The views of a scene show one set of named points, each view turned or mirrored, and shifted as a whole, with a little noise and some points left out.
(in the rows, 128 means zero)

Scene 1
View 1
k943: [130 117 145 155 136 174 127 100 199 199 169 181 117]
k791: [137 167 151 163 114 120 114 105 107 130 164  97 154]
k857: [137 133 152 149 139 152 126  98 168 163 168 157 136]
k525: [150 152 132 148 113 142 104  91 114 151 183 119 158]
k248: [131 143 148 163 113 135 120 113 145 158 159 121 135]
k722: [121 144 208 144 177 143 156  93 163 108 154 173 129]
k57: [173 143  83 141  78 152  68  81  89 195 210  98 177]
k955: [102 130 191 175 152 145 149 127 217 154 137 170 103]
k129: [142 139 136 152 129 155 109  97 153 174 175 153 140]
k997: [115 134 172 156 155 155 140 111 191 155 156 178 120]
k322: [153 146 122 140 105 142  99  87 106 161 191 114 164]
k944: [139 160 160 148 135 128 122  89 111 121 170 118 159]
k783: [137 141 151 154 125 142 121 106 147 154 167 135 138]
k218: [119 120 186 142 174 168 150  90 201 157 165 202 119]
View 2
k525: [ 72 176 143  79 111  94 170 120  69 100 133 156 160]
k722: [ 61 115 159 167 153 154  99 134 175 119 130 109 186]
k783: [102 145 155 110 133 133 127 121 118 103 141 135 166]
k218: [ 90 140 184 169 185 165  77 128 160  93 128 125 209]
k57: [ 95 196 142  55 102  88 182 119  41  87 131 168 162]
k791: [ 78 131 132 101  99 120 155 119 109 123 155 121 144]
k997: [107 138 165 129 147 141 112 117 134  96 137 129 182]
k857: [105 153 171 124 150 139 107 118 125  91 136 135 186]
k129: [105 155 167 109 145 135 125 116 110  90 141 138 181]
k322: [ 78 136 130  98 101 113 154 123 103 121 146 130 149]
k955: [133 112 178 150 164 175  69 115 174 101 155 108 176]
k943: [136 163 191 124 176 152  90 111 128  74 133 140 204]
k248: [114 134 148 106 122 131 130 114 120 106 153 128 158]
View 3
k944: [ 94  81  84  95 126 160 138 176 177 125 132  93 149]
k783: [ 92  98  80  96 128 150 139 168 142 132 143 134 148]
k955: [120  90  90 114 126 146 137 157 120 166 164 231 169]
k248: [120 109  80 100 118 135 141 169 127 120 148 123 148]
k997: [139  79  95 113 119 148 131 160 141 151 157 192 165]
k943: [191  91  94 116 105 129 130 152 129 135 166 184 165]
k322: [146 103  77  92 107 134 131 168 149  97 137  70 146]
k791: [ 81 103  76  91 125 146 149 175 147 112 135  88 141]
k129: [163  96  86 104 106 134 133 159 141 118 151 131 155]
k218: [160  61 105 121 117 152 124 152 172 166 160 219 171]
k525: [155 103  74  92 104 130 131 171 157  88 132  40 142]
k722: [ 97  56 103 112 130 170 131 169 185 163 147 191 160]
k57: [195 113  77  96  94 113 128 160 136  79 143  52 148]
View 4
k943: [ 51 103 145 138  59 107 121  97 140 111  93  69  83]
k955: [ 67  50 155 108  54 114 148 133 132 102 142  90  76]
k857: [ 79 104 121 119  86 129 135  94 133 116  96  89  83]
k722: [103  71  95 111 117 153 152 100 127 106 138 132  72]
k248: [113 107 117  89  98 135 146 101 132 136  81  80  83]
k218: [ 46  70 130 155  63 128 132 101 136  92 142 106  74]
k129: [ 81 119 115 119  96 129 132  86 132 127  76  80  80]
k57: [123 192  83  99 138 141 129  51 142 155  10  59  92]
k322: [117 145  90  96 129 146 144  70 137 133  58  81  86]
k525: [122 163  84  98 138 147 135  60 136 146  32  79  87]
k944: [130 104  87  88 134 156 152  82 129 124  98 111  80]
k997: [ 67  79 134 124  71 122 135 114 137 105 124  91  85]
k783: [100 109 108 101 100 136 141  94 135 129  86  81  80]
k791: [142 109  90  64 131 152 155  91 129 136  83  99  85]

Which points are out of place in each view (at most two, in the order of its rows)? Write - if all are in place.
view 1 -> k525
view 2 -> k997, k322
view 3 -> k783, k57
view 4 -> k722
